Each row is a point on a landscape with many peaks, with its height.
A climber steps from a point to whichever of its 5 nearest points has the largest rise for the distance, and stops where none of them is higher. Distance is the straight distance between rows; heights are no part of it.
z_858 height 27.9: [ 13 -16   0  -1  -6 -24   0  31  12]
z_129 height 35.9: [ -9  22  -6   6 -74 -42   8  36  28]
z_688 height 31.7: [ 51 -21  67  23 -69  35   2 -40  51]
z_486 height 38.5: [ 57 -18 -12 -14   2 -14  10  43  30]
z_372 height 42.6: [-38  -6  42  21  -7  21   5 -53 -19]
z_13 height 39.8: [ 32  22 -31  -7 -68 -10   8  42  40]
z_498 height 30.8: [-32  35 -67 -22   6   8  -8  28 -18]
z_278 height 11.2: [-37  -9  21  11  19 -29  -3 -31 -32]
z_132 height 51.0: [-18  13  45  20  16  75   9 -33 -20]
z_225 height 38.2: [-20 -12   4   1  60 -27 -11 -21 -30]
z_598 height 54.5: [-31  16  49  22 -10  71  12 -37 -15]
z_469 height 31.3: [ 21  27 -55 -20 -41   9   6  39  16]
z_522 height 38.1: [  0 -26  28   9 -19 -19   6 -12   5]
z_652 height 53.1: [ 16 -24  -1  -8  63   1 -15 -15 -13]
z_600 height 30.6: [ 25   1 -39 -12   5  -4   0  50  20]
z_72 height 57.8: [ 11 -17  16  -2  65  34  -5 -51 -23]
z_511 height 37.0: [   2   42  -26  -10 -101  -21   14   33   34]
z_778 height 32.4: [-24 -16  27  14 -23 -35   0  -3  -5]
z_190 height 61.7: [-26  15 -17 -12  81 -18 -22   1 -27]
z_843 height 54.4: [ -6  12 -40 -19  33  -8  -9  41  -8]
z_718 height 51.1: [ -4  -1  48  23  -8  69   8 -35  -1]
z_186 height 11.4: [-62  24 -12   1  -4 -48  -5  17 -26]
z_152 height 27.7: [  0 -27  13  -1  17 -18  -1  -6  -8]
z_194 height 59.8: [ -1   3  23   7  71  65  -7 -54 -32]
z_368 height 56.4: [-49  45 -76 -28  39   4 -19  18 -26]
z_886 height 48.7: [ 49 -42   9  -9  42  11  -2 -12   4]
z_197 height 34.8: [-18  13 -11   2 -42 -38   6  39  13]
z_342 height 43.6: [ 35  -9  13  -1 -46 -32   3  27  43]
z_307 height 42.0: [-19 -10  36  15  19  24   8 -54 -22]
z_434 height 33.4: [-44  34 -33  -5 -43 -31   5  28  -9]
z_623 height 34.6: [ 84 -28  -4  -8   5  -4   5  36  38]
z_963 height 62.3: [-19  23 -39 -13 -28 -13   1  43   0]
z_868 height 53.4: [  6 -25  29  13  32  29  -3 -38 -15]
z_525 height 41.6: [ 31 -20  35  15 -57 -40   1  -1  39]
z_453 height 3.8: [-80  23 -15   2  29 -59 -14   2 -36]
z_374 height 24.1: [  2  27 -78 -24 -45  20   7   6   0]
z_168 height 25.1: [-41  11 -11  -3  49 -44 -16   4 -30]
z_818 height 43.2: [-54  43  54  28  20  64   4 -35 -34]
z_114 height 8.1: [-29   2 -12   4  13 -35  -2  20 -16]
z_874 height 43.1: [-39  15  28  12  45  41  -5 -63 -36]
z_484 height 44.3: [ 66 -46  17  -1  24   9   3   2  24]
z_422 height 47.9: [ 49  -6  -4  -3 -33 -21   9  37  40]
z_708 height 23.0: [-29 -19  21   1  31 -17  -7 -27 -25]
z_98 height 37.2: [ 46 -30  20  -3  -5 -13   2  11  25]
z_149 height 38.3: [-14  24 -54 -20  49  -5 -14  33 -15]
z_154 height 28.0: [ 56   2 -48 -18  -9   8   5  55  31]
z_428 height 32.9: [ 37  27 -61 -28 -79  13  12  15  27]
z_612 height 46.7: [ 22 -35  30  10  -1  23   3 -38   8]
z_77 height 55.1: [-15 -12  16   3  62  15 -13 -53 -30]
z_689 height 36.8: [  2  12 -24  -5 -30 -27   3  44  13]
z_809 height 39.0: [ 52 -40  38  11 -20  19   4 -29  29]
z_431 height 47.4: [ -4 -16  48  21 -33  29  11 -43   4]

For each start below, name the point where the climber stops.
z_778: z_194
z_498: z_190
z_307: z_194
z_511: z_422
z_600: z_963
z_652: z_194
z_809: z_194
z_149: z_963
z_688: z_598

Call two points neighbours if one is among the 5 nearest of the other. Go from one point of each pair to the other, from neighbour to neighbour, staying as high as possible. Name the lowest point that can't be avoided.
z_598 and z_422: z_486
z_963 and z_190: z_843
z_190 and z_194: z_652
z_598 and z_194: z_132
